A landscape with many valleys, sampled at points; each row gives a point and its height.
A ball rolls from a point to whichever of its 2 nearest points has the largest drop for the distance, and stops where none of them is lower. Distance is the straight distance between rows; heights are no part of it.
paro: [ 29  -1  20 -13 -16  10   6   2 -14   4 -11 -12 -11 -23 -18 -31  11  12
 -34  11  27]  h=58.2
par: [ -6  -4   5  20  29 -19  18  -8  28  12   7 -10   8   9  14  12   4 -15
   9 -21 -15]  h=26.7
rotop: [ 13  -4  27 -10 -21  -1  11  -4 -20   2  -1  10   1  22  -7 -31 -21  33
  -8  17 -11]  h=40.9
bafu: [-22  -6   0  26  36 -17   7  -3  17  11  10 -21   2  19  43  -8   4  -8
  12 -28 -23]  h=24.3
gure: [ 20   6  18  -1  20   7  13  -5   3  28  19  -7 -19  30  22 -24 -28  28
  -1  11 -27]  h=10.0
Zeru: [ 11   1  16   4  10 -18  -2  13  13   5   0 -30 -19  25   3  14  10  -6
   0  -2 -21]  h=22.8
furi: [18 12  1  7  7  6 16 -4  7 -1 -6  0 11 15 14 -6  4 10 13  7 -5]  h=49.1
rusu: [ 23   2   6  -5  -3  12   6   0 -14  11 -15 -12  -3  20   3  -9  15   7
  17  17   4]  h=54.6
gebu: [ 26   3  -1  -4  -4  -6  -9  -4 -16  -6  -2  16   0   3 -14 -24   6  -9
   0  14  20]  h=59.2
mude: [  4  -3   2 -34   2 -14 -19  -1   1  12  -2  16  -5 -13 -18  -8   6   5
  -8   5  17]  h=1.1
sepep: [ 19   7 -15  -4 -31  31 -14   2 -16 -29  16  35  11  -6 -14  -1 -31  21
  -2  34   6]  h=35.6
pas: [ 14  -9   0 -11 -22  24  12  -7   6   9   6  27   8  10 -20 -11  -3  23
  15  24  -2]  h=4.5
vef: [ -8   5  -8 -10 -10   7 -13 -11 -15   3 -12  -4  10  -7   0  23   3  12
   1   9  15]  h=43.4
Suzif: [-13   3 -23   9 -10   4  -2  -5   5   3  -2  18  52   3  18  -1 -38  -9
   1  13   3]  h=69.2
Fumu: [ 19   3 -12 -19 -38  29 -12   4 -15  -9  -1  12   4  -8 -16 -11 -16  36
 -10  34   8]  h=13.0
Sator: [ 19   5  16   5   3 -14  14  -8   8  -7   6   1  -7  24  10 -37 -11  19
  -4  -5 -29]  h=40.8
luk: [ 20  11 -19 -11 -14  15  -9  -3  -3   0  -8  -1   9  -3 -11  -2 -12  16
  -1  25  16]  h=31.6
sige: [  8 -10  16  32  16 -16  -1  -5  -1   6  10 -36 -36  24  26 -19  20   2
  13 -17 -15]  h=16.7
lapi: [  6   3   4  10  -4 -13  -1 -15  -6  10   5  17  18  20  31 -19 -26   6
  12   5 -22]  h=25.8
tapev: [ 11   1  10  -3  31   0   4  -4  14  17  26 -12 -29  34  31 -32  -9  20
  -1  -8 -36]  h=7.3
bef: [-14  15 -26   2 -24  27 -13 -19 -11 -21   1  23  14  -7   0  15 -19  -3
   1  14  16]  h=60.0
Turu: [-17 -11  -7 -13  -4   7 -22  -9 -13 -27   5  11 -28 -35 -31  12  38   1
 -12  -7  25]  h=61.6
mases: [  1   6 -22  -7  -5  22 -10 -10   4 -33   3   3  14  -2 -28  18   5  11
 -27  17  11]  h=51.3
mogim: [-20  -5   0  12   8 -28   2   4   5  -6 -12  -3  13 -20   3  25  21  -7
  15 -29   0]  h=42.0
suk: [ 39 -13  28  -3 -42  32  22  14   6  31   5  -7 -14  -8  -5 -52   2  13
 -22  25   5]  h=34.6
vemen: [ -2   9  -7 -10 -15  29  15  -2  -3 -10   6  31  11  16 -18   3 -24   3
   9  22  10]  h=32.2
Rizim: [-10  -3  13   3  43 -32   3  -1  -5  19  16 -22 -33  18  17  -3  -1  -9
   5 -26 -37]  h=38.1
basor: [ -1   8  -8   2  14 -18  -9  -4   0  17  -1   6  18   2  25   7 -16 -21
  11  -3  -8]  h=7.7
gid: [-31  -7 -13  21   3  -7  -3  21  -4 -12  -9  -5  32 -21   9  41   4 -51
   3 -21  -9]  h=86.6
gat: [ 11  -7  -1 -13 -32  46  -1   3  -7 -11   0  12 -13  -8 -28 -27   4  21
 -19  27  42]  h=70.3
Vum: [-27  -2  16  10  21 -24  11  11  -5   7  -1   5   8 -10  14  28  -2 -44
   9 -28 -27]  h=41.7
Nopus: [ -3  18  -6  -8   0  14  13   7   6  -2   0  27  23  13   1   5 -33 -22
   9   8  -6]  h=45.3
Nubu: [ 10   3  -4 -17  11 -24  -2  -6  10  15   1  10   6  12  -6 -22 -17   1
   0   3  -8]  h=29.8
muzip: [-28  -8  16   6  34 -37   9   4  -1  16   6 -10 -13   3   8  17  -1 -14
   3 -30 -37]  h=39.8
guzi: [-30   6 -29 -10 -11  20 -14 -18 -10   4 -11   9  22 -14   3  32  -8  -6
   6   5  11]  h=51.1
Naz: [  9  14  -1   3   8  -7  -4   2   8   8   9  18  28   8  35  -6 -35 -13
   5   5 -27]  h=16.5
Gasuv: [ -5   2  13  -6 -16  -6   6 -18 -11  -5  -2  17  12  23 -16  -6 -24  10
  -7   9  -6]  h=51.6
Sel: [ 16  13 -16   4  -1  11   7  -3   1 -11  -5  10  30   3   0  10  -8   9
  -1  12  -1]  h=42.3
kesuk: [-24   6 -14 -12  -2   2  -8   7  11 -21 -13   3  -4 -13 -14  23  19  -6
  11 -14  26]  h=83.0
pevol: [-22 -20   9  47  29 -41   9  26   0  19  11 -20 -28  -9  12  24   7  -4
  19 -40 -28]  h=87.4
susu: [ -2   2  -9   5   8 -19  -3  -2   9  -6 -13  -9  16 -20   1  11  23  15
   7 -16  16]  h=37.5
miruf: [-28 -13  -6  35  21 -26  10  31   9  -5   0  -8  18 -24  -5  42   6 -36
   3 -28  -5]  h=86.9
malas: [ 14 -12  11 -11 -31  33   0  -2 -11  -5  -8  -3 -17 -23 -29 -32  26   2
 -31  16  39]  h=64.1
vevom: [  9  -5  11  -1   4  -9  -6  11   9  -6  -4 -19  -3  13 -16  26  20  -6
  -6   3   9]  h=29.2
kuni: [-21   7   5  20  12 -17  12 -13   6   3  -2 -12  20  12  35  -1 -26 -17
  -5 -23 -33]  h=67.2
lub: [ 12  -8  27  -4  -7   3  12  16   1  19 -18 -35 -31  -7  -3   1  30   9
   2  -5   8]  h=63.0
vin: [ -3 -10   0 -17  11 -28 -15   7  -6  11  -6   2 -12 -21 -19   9  29  -8
  11  -8  20]  h=18.8
zosug: [ 20 -10  30   1   5  12  12  -9   0  29  17 -17 -32  29  22 -52 -10  34
 -12   9 -17]  h=13.1
mesir: [ 13  -1  -3  -4  -9   8  -8  -1   3 -22  -4  -9   4   4 -25   9  20   3
 -17  12  20]  h=41.1
Latuf: [-21   1  12  -8  -8 -21   8 -19 -11   1 -12   4   4   7  -8   7  -5  -1
   1 -15 -10]  h=60.5
bofa: [-11  -6   8  38  25 -30   1   0   2  10   4 -29 -14  14  32  -1  11  -1
  18 -26  -6]  h=21.7
niv: [ 29   8  17  -4 -14 -12  -2  -4   1  -3 -11 -12  -5 -10  -4 -29   0  20
 -21   1  17]  h=53.5
vez: [-22   7 -27  -2 -19  29  -5  -8   4 -11   6  33  42  -2   4   8 -39  -2
  -1  16   5]  h=66.5
Tabif: [-14   6  -5  19  12  -1  14  -7  15   2  -4  -2  42   0  21  12 -27 -30
 -12 -12  -8]  h=68.6
digib: [ 15  -2   6   5  22   3   5  -6   1  10  20 -27 -51  31  24 -57   4   7
  -3 -13 -26]  h=3.2
regu: [ 32   5  13   0 -16 -15   2   0  -2  -5  -6   1 -10   8  12 -52  -8  16
   0   1  -3]  h=47.2
pafup: [-16   3  14   8   2 -34  -1 -10  -1  -5  -2 -11   8  17  16  -1  -6   1
  -1 -22 -26]  h=65.0
fiv: [ 18  -3  14   6  -3  -1   7  -5 -17  16  12  19  10  24  10 -34 -27  27
   7  21 -14]  h=33.9
tir: [  7  -1  -1 -31 -16   6 -13 -17  -6   2  -2  12 -21 -29 -29  -6   4   8
 -15   5  20]  h=25.0
Nosed: [ 13   3   6   0  29 -26   7  -5   1  17   7  -8 -16  21   6 -21  -7 -11
   1  -7 -21]  h=35.2
Biba: [ 33  -5  15 -21 -29  25  10  10   9  13   2  11 -10   9 -14 -21   4  20
   0  26  -4]  h=24.0
fuv: [ 22  -5  23   5   4  -8   7   3   6  16   4 -34 -40  22  15 -42  16   4
  -5  -8 -17]  h=9.3
batig: [ 24   3  28   1  -7  -3  -3   6  10   5  -3 -26 -26  27  11 -11   6   6
  -2   3  -9]  h=17.0
tura: [  0  -1   0 -17 -18  20   1   8  -6   5 -19 -21 -27 -18 -19  21  28   7
  12   1  18]  h=64.6
Vore: [-34  -5 -12   0  -2  13   8   2  14   0  -4   4  49 -13  10  28 -20 -44
 -16  -8 -13]  h=69.7
pul: [-42   2 -31  -7  15  19 -16   2  12 -22  -2  15  15 -27  -3  33  20 -10
  -1  -7  28]  h=85.0
dirit: [-42  -2 -27   9  10   0  -3  14   3 -21  -5   0  25 -23  -8  34  14 -28
   5 -18  16]  h=85.9
lavo: [-24   6 -35 -12   8  42 -22 -11  -8 -41  13  16  -3  -8 -16  18   3  10
 -24  20  14]  h=58.4
Voma: [ 22   2   2 -10 -21   9  -1   6 -10   9 -23 -27 -16  -7  -2   0  21   9
   5   9  10]  h=59.8
Zofid: [ -3   3  -3 -14 -19   0 -15 -17  -7 -19  -2   8 -18 -26 -24  23   9  -4
 -10  -5   9]  h=46.0
foti: [ 20  -3   0   0  14 -24   1  -3   1   9 -10 -15   1  -8   3 -12  21   7
   4  -6  10]  h=31.3
rovo: [-22  10  -7 -16  10  14   3   5   8  -2   6  33  30   0   2  20 -18 -39
  -3   4   6]  h=47.7
vegud: [-23   2   5  -1  23  -9   5   3   4  -2   2  22  30 -10   8  24  -1 -38
   0 -14  -6]  h=44.0
dut: [ 30   3   3  -1 -14  15   3  12 -17 -10   6  26  11  12  -6 -34 -11  14
   9  28  17]  h=49.3
Viker: [-40  13 -31  -7  -1  41 -11  -6  -2 -42   3  15   4 -13 -11  35  -2 -17
 -18   4   6]  h=63.3
rol: [-22  16 -22 -15  -7  14 -19  -8  -4 -33   6  15  -9 -26 -16  34  -3 -16
 -17  -3   9]  h=59.3
zab: [  2   0 -24 -22 -17  42 -25  -1  -1 -23   5  14 -19 -12 -17 -11  12  14
  -9  23  35]  h=75.7
Lur: [-25 -20   3  45  29 -41   8  30  -4   7  10 -13   4  -7  13  29   6 -33
  15 -33 -25]  h=87.1
Viro: [-13  -8 -10  14  -3   4   0  -5  -1   9  -6 -11   1 -14 -10  51  20 -11
  19  -3   7]  h=71.3
Ris: [ 20   2  -4   6 -11   3   1   4  -4   1  16  33  25  15   2 -19 -29  19
  10  25  -3]  h=40.6
zafes: [-10 -19  10  34  13 -38   9  27   2  17  -6 -20 -25 -23   2  24  20  14
  28 -32  -2]  h=87.7
situ: [  0  -8  -4   5  25 -33   1   7  -7  17  -8 -14 -13 -10  -5   2  23  -8
  23 -14   2]  h=25.9
kirid: [ 40  -8  18  -4 -25  18  22   3  14  21  -1 -16 -18   9   2 -42  -3  25
  -6  14 -16]  h=31.4
tuvu: [ -7   9 -20 -20  -9  24 -21   4  11 -21  -6  -1 -19 -21 -14  10  21   6
  -1   3  34]  h=79.8
Vov: [ -1  10  -2 -15  14 -21 -13  -5   3   3  -2  15   7  -5  -4   5 -13 -15
   0  -3  12]  h=20.1
kene: [ -9 -20  -6   4 -10   2  -4  11   2  -5  -9 -21 -15 -21 -24  39  42   7
  16 -10  16]  h=68.7

For each start below, name the point where the ball stops.
tura => Fumu
lub => Fumu
vez => Fumu
lavo => digib

For each start below, name every point that the ball comes to, in order.
kene => tura, Voma, rusu, furi, Sel, luk, Fumu
Tabif => kuni, pafup, Latuf, Gasuv, rotop, fiv
Viker => lavo, mases, mesir, vevom, Zeru, batig, fuv, digib
